Each row is a point on a tangle of strands that fork, close into loops and nearly touch. The rows are in no order.
In the rows, zero is written as 128.
Points whose rows are less than 71.4 apart are linked; no others are. Some points are linked to none.
<949>: [ 62 133 122 195 129  79 110 178 174 143 120 173 179 129 125 127 101 169
 121 195 146 147 154 139]
<2278>: [134 127 113 165 139 109  78 137 104 162 135 109 131  74 107  79 129 152
 131  54 166 128 151 119]
<2263>: [126  68 112 111 100 145 139 128 113  98 120 115 127 156 149 152  64 129
 160 135 164  79 120 158]
<147>: [123  65 109  94 105 161 136  89  89 126 127 107 100 134 128 149 129 126
 144  52 144  88 134 163]
<2256>: [138  81 118 192 109 109 117 158 129 109 137 133 147 161 130 195  49 145
 118 184 156  84  87 168]
<2125>: [ 96 104 138 109 120 181 143 110 124 120  96 145 148 190 183 101 118 155
 177 158 119 137 190 150]
<419>: [136 109 175 172 101 129 131 158 149 106 132 132 155 159 165 138  73 136
 130 203 148 133 133 149]
<2196>: [165 139 202 158 112 111 103 130 144 113 153 119 169 155 168 150  85 156
  94 177 133 153  92 149]
<237>: [ 69 124  17 184 110 120 172 163  98 106  51 149 117 150  91 102 146 103
 146 120 111 123 142 104]
<2212>: [111  79 110 113  83 131 182 150 135  68  81 126 133 175 163 139  59 113
 172 165 134 111 133 149]
<73>: [109 153 150 187 132  87  69 160 121 140 112 142 147 142 169 117  66 174
 148 149 193 152 155 148]
<941>: [169 146 187  88 128 170 126 101 132 125 150 144 130 166 188 127 122 164
 168 166 139 154 127 120]
<293>: [ 93  82  97 105  79 161 192 120 125  89  76 129 127 187 170 105 109 127
 162 116 106 143 167 158]
<2189>: [122 155 149 119 153 139  96 114 110 157 154 125 137 101 139  66 142 164
 151 112 128 157 162 117]
<1169>: [ 87 147 109 117 135 131 131 121 138 132 114 119 120  94 110  78 160 113
 127 115 104 129 176 102]
<1199>: [ 95 122  91 149 119 117 149 136 127 112  82 132 126 115  86 110 142  91
 122 118 100 121 162 101]
<1969>: [196 163 167 112 131 139 112 113 145 139 164 102 120 121 161 136 139 130
 107 101 154 145  95 132]
<1892>: [131 141 151  91 109 136 197 133 165  87 111 144 106 167 153 141 120  87
 132 182  96 150 134 121]
<285>: [143  78 146 178  96 116 125 155 145 103 131 136 152 156 141 176  56 136
 114 191 146  99  94 156]
<391>: [122  83 111 141  99 140 101 148 120 114 126 123 138 168 180 150  41 162
 164 152 202 104 125 161]
<1859>: [141  88 129  70  98 145 166 106 126 103 121 116 100 146 143 159 110 109
 149 102 141  99 104 139]
<1742>: [ 91 105 127 131 128 167 121 131 129 136 100 147 154 184 184 101 110 169
 181 156 141 138 192 147]
<1613>: [ 88 121  42 167 120 122 165 151  90 115  61 130 117 129  82 108 151  95
 144  95  99 121 145 100]
<2073>: [ 80  92  87 199 133  64 112 185 101 175 117 129 139 141  86 192  90 145
 123 150 143  73  94 135]
<2461>: [158 117 139 137 112 141  85 119 107 111 145  92 145 128 168 135  79 152
 127 108 177 123 104 141]
<777>: [137  85 103  69 119 139 163  99  94 112 129 108  86 141 118 171 136 109
 145  59 130  87  95 143]
<680>: [153  90 132 114 128 112 172 117 112 114 124 124 112 170 107 220 109  78
 105 156 111  99  36 141]
<2419>: [122  69 146 169  93 106 143 170 161 100 108 150 157 171 135 173  58 123
 125 211 134 103 110 146]
<1207>: [143 123 173  96  99 133 197 133 170  83 114 138 107 176 166 157  99  85
 138 195 115 138 118 133]
<1252>: [148 107 183 110 134 182 103  93 105 131 132 128 121 173 194 122 121 187
 160 120 141 157 148 137]
<2127>: [ 97 163 133  73 147 125 156 144 171 123 115 163 143 133 100 138 173 113
  85 220  64 163 120 116]
<276>: [108 103  85 165 160 121 118 114  72 139 178  55 101 126 102 185 112  82
  90  64 138  62  75 131]
<2262>: [143 172 133  68 157 146 165 137 162 119 130 158 107 138 113 121 179  86
  98 181  71 160 148 130]
<1630>: [236 155 150  98 152 154 108 116 152 130 178  92 127 114 153 158 148 104
  85  69 146 144  83 139]
<2398>: [ 87 129  86 123 119  94 157 134 122 142  93 152 167 114  48 138 164  89
 100 154  78 153 107  72]
<2109>: [136  98  92 148 130 133 101 130  82 136 145  92 120 100 107 139 112 142
 143  65 160  67 117 138]
<752>: [ 39 124  62 191 127  66 124 169 147 144  68 179 174 127  74 141 131 137
 120 168 128 114 140 108]
<1736>: [ 51 116  87 193 126  68 114 180 164 148  90 176 180 122  87 144 117 148
 125 182 138 118 137 106]
<1809>: [128 127 131 167 126 116  90 153 123 144 129 118 143 118 141  94  98 155
 143 116 173 137 155 131]
<2364>: [152 135 111  97 138 123 148 114 132 154 115 126  84 103  79 130 183  76
 111  72 110 129 135  91]
<1852>: [148 126 135 110 120 137 115 107 128 155 147 102 107  89 123 109 157 134
 129  64 148 115 125 111]
<339>: [129  78 129 122 123  96 178 124 100 113 122 113 132 181 106 222  85  83
 106 181 107  95  25 138]
<165>: [183 183 190 118 143 135 100 101 125 134 158 128 128 132 163 112 132 152
 133 140 137 164 121 126]
<2181>: [130 133 126 119 142  88 122 131 135 181 138 145 149  89  49 141 175  96
  94 131 104 132  83  59]
<1957>: [148 105 108  96 136 127 167 106  97  95 140 101  81 155 123 198 109  75
 132 105 132  78  62 139]
<664>: [114  79 119 117 112 158 112 108 110 156 120 107 125 123 138  98 139 152
 147  59 150 120 172 143]
<2344>: [158 118 138 122 117 143  85 108 104 129 153  87 137 111 158 126 112 155
 126  71 170 124 105 135]
<2019>: [135 122 107 124 139 120 122 110 101 167 122 102  89  72  75 122 183 106
 128  37 123  94 132  91]
<445>: [ 79 150  66 116 117 136 174 120 133 112  82 152 114 127  79 108 185  89
  80 158  73 183 123  99]
<2255>: [130 158 156 111 171 141  71 102  93 154 146 143 142 105 144  61 136 185
 157 101 125 170 164 120]
<1101>: [124  77  84  73 112 139 188 112  82 106 113 111  83 147 117 166 129 109
 158  67 112 108  98 138]
<1576>: [130 118 161 160 108 138 123 157 136 112 128 123 146 156 174 122  74 141
 152 185 161 130 147 140]
<1984>: [101  68 106 109  88 142 161 144 129  96  84 130 140 182 171 135  66 131
 174 144 148 108 154 165]
<1340>: [126  96 125 105 113 144 119 110 118 155 131 106 121 104 126 103 148 142
 143  60 145 114 151 119]
<2025>: [137 138 170 103 114 149 153 118 148 124 140 122 119 144 161 119 127 122
 148 159 130 133 141 119]
<828>: [178 113 134 125 122 146 130 104 135 104 162 111 105 127 145 201 111  95
 114 115 145  89  60 149]
<1716>: [ 77 150 110 133 144 130 133 125 146 121 108 133 128 103 102  84 161 111
 109 150  92 136 172 118]
<2215>: [129 135 166 188 126  92  93 164 136 129 134 148 168 153 153 122  75 166
 118 179 162 156 144 153]
<133>: [109  63  99 117  98 146 134 135 116 115 105 124 128 166 153 146  68 141
 168 125 170  89 148 168]
<2354>: [111 140 160 121 139 101 123 144 167 145 159 149 155 106  99 122 150 139
  89 186  96 151 109  93]
<374>: [102 102 131  99 108 155 144 114 130 135 113 117 136 142 151  98 131 139
 156 110 128 123 174 128]
<590>: [134 139 149 128 138 118 122 121 155 159 152 136 108  97  96 116 174 111
  92 119 109 150 133 107]
<1349>: [105 153 128 151 161 124  84 145 111 154 130 142 153 117 147  67 113 174
 161 124 156 159 176 128]
<2261>: [ 77 138  90 157 129 120 130 151 150 124  95 137 143 124 124  88 125 123
 143 142 135 118 187 122]
<1937>: [114 160 165 112 143 138 142 126 164 124 144 160 132 126 125 128 157 129
 114 209  84 152 145 134]
<975>: [111 145 135 104 114 128 188 128 165  92 104 149 116 162 130 137 136  87
 115 184  79 161 139 118]
<1867>: [ 95 113 124 142 128 146 107 149 126 148 111 138 153 162 178 101 102 179
 179 141 165 142 179 142]
<463>: [143 133  83  78 133 126 154 111 116 157 110 118  83  97  74 117 194  89
 128  36 103 125 138  84]
<1837>: [136 109 108 184 149 111  97 136  79 161 137  92 111  79  74 143 150 126
 107  61 134  83 108 124]
<1040>: [ 97  88  91  96  81 150 201 123 134  84  86 129 120 172 157 109 120 121
 164 117  95 145 140 130]
<353>: [133 112 106  96 102 127 187 127 128 103  92 128  93 135 117 145 133  84
 145 107 103 132 119 104]
<219>: [107 138 112  96 112 130 167 121 145 114 103 124 107 127 121 109 146 102
 135 117  98 135 155 100]
<1900>: [162 102 129 121 137 122 153 111 117 124 140 113 107 151 112 218 122  80
  96 130 118  88  43 142]
<154>: [179 124 166  66 118 172 145 112 146 127 158 113 116 164 187 147 124 130
 137 121 162 126  95 140]
<2153>: [189 137 125 143 145 128  95 109 117 146 167  99 111  86 110 180 160 116
  87  54 134 109  67 132]
<1120>: [ 85 126  85 195 116  88  92 156 123 161 106 139 122  91 119 117 110 154
 166  95 181 108 161 132]
<358>: [105  93 129 155  90 120 171 160 152  78  79 144 136 166 144 148  72  95
 141 190 119 117 141 142]
<520>: [108  65 103 132 111 161 106 116 101 151 108 116 116 139 145 119 118 151
 153  64 171 114 178 165]
<1012>: [196 134 119  82 145 146 121 113 135 160 155 105  90  97 107 126 185 103
 108  34 148 107 104 108]
<1935>: [120 160 138 159 163 107  76 138 107 158 139 125 147  95 127  59 118 159
 134  99 155 159 167 129]
<899>: [107 123 148 137 113 148 144 153 141 108 114 133 156 166 176 110  86 139
 171 193 143 126 170 135]
<70>: [130 141 148 196 121  75  62 155 125 139 115 137 155 139 154 133  62 167
 118 139 191 141 133 163]
<2110>: [123 125 126 147 134 125  97 133 121 157 140 112 133  87 120  75 135 143
 138  83 151 132 160 114]
<1817>: [116 110  70  94 101 136 190 118 110 118  87 125  95 128 106 125 163 101
 153  64  90 138 124  92]
<1478>: [168 152 120  35 143 156 187 132 156 120 132 133 100 157 132 104 168  85
 131 126  86 151 149 115]
<1493>: [161 118 161 158 113 114 108 119 142 139 149 119 129 107 116 148 132 134
  89 116 131 129  91 125]
<1162>: [ 92 157 114 104 120 137 190 132 159  87  98 160 119 159 121 129 150  97
 100 204  67 174 133 121]
<381>: [138  78 128  91  97 148 150 107 120  88 134 108 114 151 153 165  81 117
 152 124 154  83  98 151]
<458>: [115 110 106 210 143  70  80 164 116 173 125 148 146  88  73 124 128 157
 112  88 147 120 130 127]
<1756>: [124  75 129 152 130 108 152 133 103 113 130 110 133 164 107 211  81 102
 107 168 115  76  53 142]
<1614>: [135 104 117 116 116 127 143 120 104 122 116 105  98 108 105 149 132 106
 138  84 129  83 116 114]
<2095>: [138 166 167  92 155 132 130 137 167 137 162 174 142 117 114 131 172 138
 100 210  82 163 125 131]
<1620>: [152 103 178 168  96 127 123 145 147 104 141 124 148 152 159 155  73 138
 111 185 146 124 105 148]
<1326>: [ 74 117  27 160 101 144 189 146 110  88  63 148 113 148  96  84 150 100
 142 135  99 135 133  88]
<667>: [160 149 149  46 145 182 137  94 142 146 147 162 119 153 158 104 175 144
 167 145 107 153 164 135]
<1035>: [160 176 173 132 153 113  84 104 117 158 161 113 123  90 133  86 146 148
 109  83 137 161 128 121]
<355>: [149  97 123 194 113  95  92 159 127 120 141 130 162 143 125 180  60 159
 108 157 155  99  85 165]
<1602>: [151 109 120  74 105 131 179 120 132 108 108 119  89 139 124 154 128  90
 144  97 123 118 109 116]
<1103>: [198 152 135 101 139 140 109 108 138 158 167 100 107  94 130 121 170 123
 104  52 154 131 101 118]
<421>: [160 136 137 116 127 131 125 115 140 151 144 113  93  91 108 121 165 109
 114  79 138 118 123 105]
<548>: [176 132 143  78 128 138 163 126 158 133 134 123  91 135 124 137 154  82
 115 111 128 125 124 112]
<209>: [101 135 139 177 143  70  94 181 150 144 145 160 190 111 102 107 102 172
 103 170 138 153 131 120]
<1142>: [116 131 131 160 123  74 141 160 103 158 113 128 171 104  50 160 131  74
 110 182 110 105  74  62]
<981>: [135 103 101 152 140 132 113 127  80 130 146  83 104 105 101 161 117 118
 126  79 146  59  99 136]
<5>: [176 115 126 139 140 122 117 117 126 145 165 109 129 119 112 217 138 110
  84 102 116  98  38 132]
<335>: [133  83 105  90 116 147 138  98  89 118 140 101 100 128 124 161 126 122
 142  62 144  71 102 143]
<2248>: [108  91  79 102 131 127 148 122  65 146 104  91  94 107  83 134 160 119
 146  24 115  83 132 114]
<2340>: [ 92 168 122  88 154 162 111 105 124 141 131 145 134  91 135  65 176 152
 158 141 100 143 173 128]
<385>: [224 142 139 118 141 141 104 115 151 122 178 103 132 112 143 196 134 101
  78  80 139 133  63 148]
<1026>: [163 138 174  64 136 181 128  89 135 144 147 154 120 164 175 116 151 162
 171 151 121 156 150 128]
<2304>: [200 177 159 122 153 111  71  94 132 148 158  89 134  85 143 140 144 131
  83  39 152 149  92 137]
<2458>: [105 164 139  88 130 149 151 117 147 118 125 139 124 131 145 100 154 120
 151 166  97 137 168 121]
<1065>: [146 116 141 193 114  80  76 158 130 130 129 135 166 134 133 151  67 165
 102 141 166 126 107 162]
<2014>: [140 169 174 140 146 123 106 119 132 146 166 135 124  99 126  96 151 144
 112 141 116 166 141 126]
<1882>: [154 158 184 154 150 123  80 131 108 116 130 130 157 151 170  99  83 170
 147 159 154 156 147 132]
<435>: [113 105 152 144  97 132 158 159 154  91 101 132 145 169 168 133  70 114
 155 199 138 116 157 142]
<169>: [168 113 106  96 143 144 138  88 123  89 189 104 106 151 157 212  99  79
 141 101 144  70  52 152]
<2033>: [176 126 168 129 122 126 132 123 166 143 156 128 117 127 125 153 149 114
  86 130 126 133  92 120]
<834>: [141 123  91  90 138 123 147 112  88 160 111 103  77  95  72 138 189  96
 134  24 116 100 122  94]
<2374>: [ 87 153 137 204 127  77  77 159 129 151 116 155 146 121 147 112  84 171
 143 141 182 157 162 147]
<368>: [120 109  89 167 158 115 101 136  61 168 137  72  96  76  72 138 158 117
 114  37 139  66 116 117]
<717>: [102 124  58  88 100 144 191 120 128 112  91 134  95 132 112  99 169 101
 143  85  86 152 133  91]
<884>: [111 125 112 101 116 128 141 115 135 136 115 113 115 103 112  96 156 113
 141  88 114 120 162 101]
<2446>: [159 191 196 127 167 120  74  98 116 133 156 167 143 100 133  92 136 160
 121 159 111 181 139 141]
<437>: [150 178 185 124 153 124 106 115 138 141 171 162 135 108 124 109 155 149
 109 171 101 175 132 138]
<1938>: [115 106  87 147 153 128 123 121  67 131 162  66  98 121 101 168 115 102
 117  66 142  50  91 131]
<384>: [181 195 192 111 160 129  82  96 121 137 161 152 127 115 148 100 142 157
 132 144 123 175 131 128]
<64>: [101 134 146  93 109 155 171 123 142  99 109 135 144 167 169 107 115 129
 170 180 107 132 165 129]
<1683>: [129 129 150 171 141  80  86 142 137 159 156 136 162  88  88  98 134 157
  81 111 120 150 115 112]
<2143>: [116  77 114  93  99 147 151 107 111 129 108 112 115 131 127 128 128 129
 151  68 133 102 149 136]
<341>: [136 170 178 134 149 149 103 114 134 110 146 174 151 112 137 105 128 160
 140 216 108 178 152 141]
<1875>: [148 124 135 122 127 117 136 116 144 149 128 127  96 104  91 140 168  92
 102 100 114 124 124 100]
<2259>: [154 174 125  48 147 160 180 133 159 106 127 150 104 155 134 111 170  87
 130 169  78 153 152 125]
<715>: [ 80 139 114 170 138 120 124 154 155 128 111 143 150 121 121  95 127 126
 128 167 128 132 182 133]
<644>: [137 102 119 151 140 127 130 113  95 120 152  92 103 128 110 198 111  98
 105 109 128  69  69 140]
<1841>: [106 108  71 176 128 104  94 153  85 155 127 108 112 111 110 149  98 157
 163  82 184  65 133 151]
<1206>: [161 158 180 118 140 101 116 137 168 148 180 150 150 129 122 131 150 147
  86 170 106 160  93 116]
<1898>: [196 131 143 123 123 142 119 112 147 122 161 109 114 116 144 187 129 104
  95 100 147 111  66 141]
<1115>: [ 82 137  54 143 107 135 178 120 115 108  79 147 110 123  74 108 177  80
 109 133  78 163 126  86]
<2231>: [ 94 133 158 133 137 111 130 146 164 130 147 152 167 119 108 121 138 141
 100 205  92 148 131 109]
<2355>: [ 93 151 155 131 157 120 119 152 153 123 145 164 180 102 108 110 140 168
 111 228  86 158 133 130]
<530>: [149 110 165 103  98 134 173 127 156  93 117 125 105 154 154 159  99  92
 134 163 131 115 111 133]
<1887>: [ 94 132 117 134 152 148  96 132 116 156 127 140 157 133 157  67 129 175
 172 128 142 150 187 131]
<1463>: [ 86  99  53 101  83 161 210 116 129  96  88 140  98 152 128  96 166 113
 153 100  83 151 125 100]
<40>: [105 104  65 162 160 113 101 153  61 167 145  70  98  97  83 142 129 131
 132  37 160  51 123 134]
<156>: [156 115 114 143 123 131  80 117  91 131 152  88 129  91 125 129 116 149
 127  55 169 101 105 135]
<576>: [134 130 147 186 141  72  77 147 130 154 142 138 167  99 101  99 113 161
  88 105 142 148 130 134]
<100>: [141 152 163 117 138  89 116 147 170 150 172 145 154 109 100 126 148 132
  84 175 108 152  81  78]
<938>: [170 138 158 156 120 120  97 114 129 133 152 103 126  97 131 133 128 137
  97  91 147 136 101 131]
<1302>: [ 84 127  92 180 116 103 105 160 142 148 105 142 136 112 132 108 109 147
 163 122 175 118 174 132]
<2225>: [ 79 161 111  96 145 160 127 110 126 121 109 141 144 118 136  63 164 150
 153 156 100 128 185 134]
<151>: [198 147 159 108 132 143 129 120 160 141 162 113 105 120 142 139 151 110
  97 105 146 133  99 125]
<67>: [ 74 140 130 206 128  67  88 169 149 153 125 170 164 120 124 116  96 176
 122 157 162 157 154 148]
<513>: [ 77 162  99  95 116 154 184 125 139  72  91 142 128 158 144  84 140 124
 143 185  85 143 160 122]
<2070>: [ 88 169 125  91 137 139 175 134 160  91  95 164 132 145 115 129 165 120
  95 228  59 168 135 134]
<776>: [141 168 143  58 147 176 116  97 138 138 143 168 121 119 150  95 176 148
 168 160 104 159 162 129]
<672>: [137  86 130 157 128 113 132 128 105 132 135 111 131 136  98 198 110 112
  99 138 117  78  60 131]
<940>: [192 151 167  81 131 160  95 101 128 123 165  94 139 149 200 158 116 146
 122  93 165 148  82 138]
<998>: [136 117 103 135 148 125 107 115  77 168 137  85  93  64  75 127 177 122
 126  19 138  76 114 104]
<1845>: [124  75 106 137 117 150  80 126  95 149 126 112 130 138 151 120 101 173
 143  70 184 122 149 159]
<2246>: [129 149 158 189 149  75  69 149 124 155 132 141 162 117 126  93  95 162
 101 122 160 154 148 148]
<1769>: [155 158 198 135 130 117 122 126 155 131 170 151 152 140 141 133 129 157
 106 192 106 163 112 134]
<525>: [ 77 157 131 149 143 146 140 141 155  96 101 159 162 140 129 101 131 138
 125 232  98 136 174 150]
<491>: [ 87 120 120 126 147 174 109 115 119 141 109 153 153 160 168  76 137 174
 176 144 127 144 198 143]
<175>: [138 164 168 110 144 153 109 109 123 130 151 144 133 119 153  92 138 157
 164 164 122 161 156 120]
<2218>: [ 97 107  60 174 146 101  96 158  70 170 133  93 102 101  92 146 116 150
 151  54 176  59 134 144]
<171>: [107 132 148 165 130 128 127 149 147 123 130 136 149 128 135 103 115 132
 134 178 129 139 170 130]
<1579>: [175 135 185  80 119 170 143 111 141 127 154 123 121 169 191 138 120 147
 156 151 152 138 107 131]
<661>: [157 125 168 103 105 144 153 121 153 116 138 115 106 140 159 142 115 110
 131 144 145 118 113 127]
<1591>: [ 91 101 106 183 122  96 122 167 152 136 101 158 156 129  93 133 118 124
 118 155 124 117 153 121]
<1541>: [125 156 176 186 154  71  69 154 129 144 131 157 184 143 138 106  80 174
 106 159 158 156 145 153]
<2230>: [124 172 138  75 159 168  97  98 121 152 147 158 124  93 139  74 182 160
 164 136 104 164 164 127]
<460>: [ 73 160 101  95 128 156 155 119 131  95  93 141 143 145 141  69 150 140
 149 173  93 130 176 131]
<2319>: [166 102 100  65 140 150 149  91 113 101 172 108  95 158 142 193 120  88
 140  74 141  70  62 156]
<535>: [118  73  93  86  97 143 174 111  98 109  97 114 100 139 120 145 128 120
 156  63 112 108 130 140]
<1019>: [121 162 178 128 153 127 106 132 143 117 155 179 175 101 116 114 138 177
 119 225  89 173 134 143]
<403>: [136 176 162 104 149 164  92 106 127 113 140 172 141  99 149  90 137 160
 163 194 113 177 160 129]
<865>: [120 125  88 178 138  92  68 149  93 174 124 121 128  74 102  94 120 165
 147  39 187 115 153 133]
<382>: [184 158 158 152 144  93  68  99 128 149 155 102 145  76 117 145 138 139
  71  50 135 141  86 137]
<1526>: [193 132 107 100 160 138 126 116 114 166 142 101  82  91  80 148 195  83
  99  31 137  95  93 106]
<1783>: [127 156 107  79 130 132 163 119 152 132 116 131  89 117 107 109 172  85
 118 107  96 147 153  96]
<2271>: [107 100 127 180 126  98 110 160 146 143 126 145 158 108  92 122 123 134
 109 142 123 126 141 118]
<2129>: [126 108  91 180 118 108  91 156 106 140 127 117 124 114 124 145  86 154
 153 105 185  87 131 152]
<1505>: [162 117 201 150  98 126 134 134 162 104 154 128 154 165 173 167  83 142
 103 198 131 139  80 145]
<2010>: [110  72 128 163  97 103 163 168 144  92  84 156 152 175 120 174  66 105
 130 203 112 104 115 139]
<252>: [156 110 160  96  99 157 137 111 137 111 147 105 119 146 180 151 100 126
 139 136 163 111  92 138]
<554>: [ 81 171  88  92 135 141 171 133 140 111  82 151 110 127  92 105 196 107
  74 189  64 180 126 122]
<750>: [132  95  97 146 115 131  86 137  99 141 133 113 131 121 136 129  91 162
 152  86 189  98 134 150]
<1138>: [125 149  75  98 120 138 188 129 141 118  97 150  94 135  93 121 180  63
 105 130  80 180 124  93]
<201>: [106 118  79 185 130  97  80 158 100 169 115 125 119  83 106 116 119 161
 161  65 180 100 152 137]
<2193>: [102 112  63 132 109 127 172 134  95 113  76 118 109 123  93 119 149  97
 154  82  94 120 134  93]
<2457>: [ 77 162 115 127 126 145 170 135 146  73  86 149 144 156 137  94 128 124
 130 220  92 136 170 138]
<1088>: [168 139 157  83 138 136 173 134 173 124 134 147 105 160 123 142 153  76
  96 160  97 147 127 120]
<1479>: [189 165 162 103 133 139  85  98 124 130 161  88 135 116 174 145 121 141
 113  74 164 145  89 136]
<995>: [176 141 165 125 115 138  87 106 121 103 156  89 144 132 187 159  81 140
 116 115 166 136  85 147]
<622>: [156 160 124  47 147 148 163 124 156 139 135 132  96 134 124 102 178  92
 126 114  97 142 156 111]
<2013>: [167 110 119 108 121 155 125  90 126  88 181 103 117 139 167 198  89 103
 138 112 156  85  58 153]
<1283>: [178 169 202 134 132 132 101 108 126 118 149 120 141 144 175 127 108 155
 131 158 141 160 112 132]
<1499>: [ 70 117 108 185 131  89 118 175 170 140 111 168 173 127 103 122 117 144
 114 183 130 133 156 125]
<113>: [128 154 148  76 158 123 144 145 172 146 151 162 139 126  98 132 179 114
  82 196  78 158 119 111]
<2375>: [139 157 193 144 132 138 126 121 147 116 156 156 148 136 144 120 123 150
 129 211 108 162 141 137]
<2325>: [121 173 147  89 147 144 154 126 164 119 131 159 113 129 123 125 171 107
 115 195  79 154 152 135]
<2050>: [148 172 177 119 182 125  54  98  90 146 138 140 147 112 146  66 118 178
 145 104 135 163 154 118]
<414>: [139 127 149 160 134 112 107 120 135 155 149 121 120  84  97 109 155 127
  96  98 126 138 130 109]
<1298>: [ 69 116  83 197 122  91 118 164 147 141  80 160 141 119  95 132 125 123
 132 138 135 108 168 128]
<954>: [114  99 100  83  88 139 194 125 131  93  90 125 106 153 143 129 126 106
 162 106 101 136 128 115]
<1233>: [106 116 141 161 139  95 105 147 150 149 148 144 160  93  86 106 140 143
  91 146 112 146 134 103]
<1540>: [139 149 155 155 151 112  73 136 106 147 137 111 147 113 143  77 106 164
 133  95 163 152 153 126]
<788>: [ 74 128  94 146 132 113 136 131 140 121  90 142 140 113  78 104 159 101
  93 143  88 141 159 103]
<1205>: [ 97 184 117  79 144 147 153 116 145 112 113 142 111 114 123  93 181 112
 127 160  83 145 163 125]
<490>: [104 122 118 156 123 126 106 156 131 145 119 126 146 128 153  95 103 154
 164 132 168 131 172 130]
<60>: [179 142 142 152 131 116  90 104 123 143 156 102 119  81 117 150 145 131
  88  60 141 125  85 129]
<429>: [ 89 140  59 118 107 138 176 119 122 100  84 133 104 121  96  91 167  93
 123 111  84 153 142  85]
<288>: [128 107 106 160 154 123 120 108  89 134 177  76 109 129 108 208 116  91
  88  90 122  69  56 139]
<1281>: [153 136 189 175 121 111  98 140 134 117 145 126 166 152 160 126  81 159
 109 176 143 155 123 147]
<2008>: [163 184 185 119 168 118  63  91  99 152 144 117 138 110 153  81 126 167
 129  91 142 157 132 119]
<2288>: [192 130 119 128 154 133 113 112 121 161 153 106  93  91  90 171 181  97
  87  51 133 101  73 117]
<1838>: [185 144 173  95 120 159 105 105 131 106 164  95 138 153 210 163  93 143
 128 125 166 144  78 143]
<915>: [137 175 169 145 158 111  87 115 115 155 165 130 129  83 119  75 145 147
 109 109 122 167 147 126]
<980>: [111 127 134 124 133 141 115 125 125 149 141 112 138 109 139  75 138 147
 152 108 137 137 169 115]
<1653>: [ 74 107  35 129  91 157 200 132 119  86  74 141 109 150 115  77 157 110
 150 124  91 141 128  88]
<44>: [ 97 180  98  84 146 139 157 125 145 116 101 143 101 115 102 102 192  96
  92 158  70 165 149 120]
<2426>: [119 128 145 120 121 117 155 123 161 134 121 144 117 127 102 138 152  95
  97 148  97 144 139 107]
<1238>: [ 39 122  60 208 122  71 125 164 134 148  59 171 148 127  81 144 138 128
 129 141 125 108 154 120]
<2>: [ 74 108  64 187 126  88 129 169  91 148  94 115  97 131 104 174  89 127
 161 114 156  61 142 153]
<1370>: [147 109 116 125 145 131 150 101  99 105 158  95  92 147 122 209 107  77
 115 113 129  71  54 146]
<1981>: [149 113 134 173 131 113 101 123 111 150 139 110 113  78  86 133 151 127
 103  78 131 110 110 113]
<193>: [136  86  97  70 131 134 170  95  89  91 150 104  85 165 126 183 115  96
 150  80 132  77  71 149]
<1123>: [ 86 126  74 143 117 119 137 146 134 121  85 129 137 119 108  89 134 114
 145 107 124 110 178 109]
<1316>: [140 152 181 133 128 147 130 123 137 121 150 133 131 131 155 113 123 139
 145 180 127 148 145 124]
<2242>: [ 98 114 129  90  90 147 198 127 145  78  93 134 134 183 175 111 103 120
 168 167 102 140 149 131]
<455>: [ 95 151 150 155 144 143 128 139 145 114 131 155 159 124 132 101 125 144
 131 212 107 150 171 143]
<1328>: [105 157 140  85 123 162 156 110 140 104 117 146 140 150 159 100 135 136
 170 191 100 136 169 128]
<1201>: [112 104 142 100  89 138 188 138 146  77  94 126 130 169 167 130  84 105
 161 174 118 125 138 131]
<2349>: [168 145 190 134 120 143 106 123 121 109 143 106 144 155 192 132  85 154
 138 159 158 148 111 134]
<1873>: [218 168 142 104 152 137  88 105 139 143 171  91 125  92 144 145 156 116
  89  41 153 144  88 135]
<1964>: [ 91  93 124 105  99 168 166 114 128 109  83 132 140 192 180 106 110 135
 163 133 116 134 183 161]

How many points has the smallest loop of links through each point below? Write none if it is on no loop.
<1012> | 9
<1984> | none
<535> | 6
<1736> | 6

A piece is all that can be reached along the links. How many separate loops has the piece of each point below (a circle has one, a figure eight two, a Y none), and how many tips (points with one link)?
<1935> | loops 2, tips 1
<1233> | loops 3, tips 0
<2033> | loops 4, tips 0
<1841> | loops 2, tips 0
<2259> | loops 3, tips 0
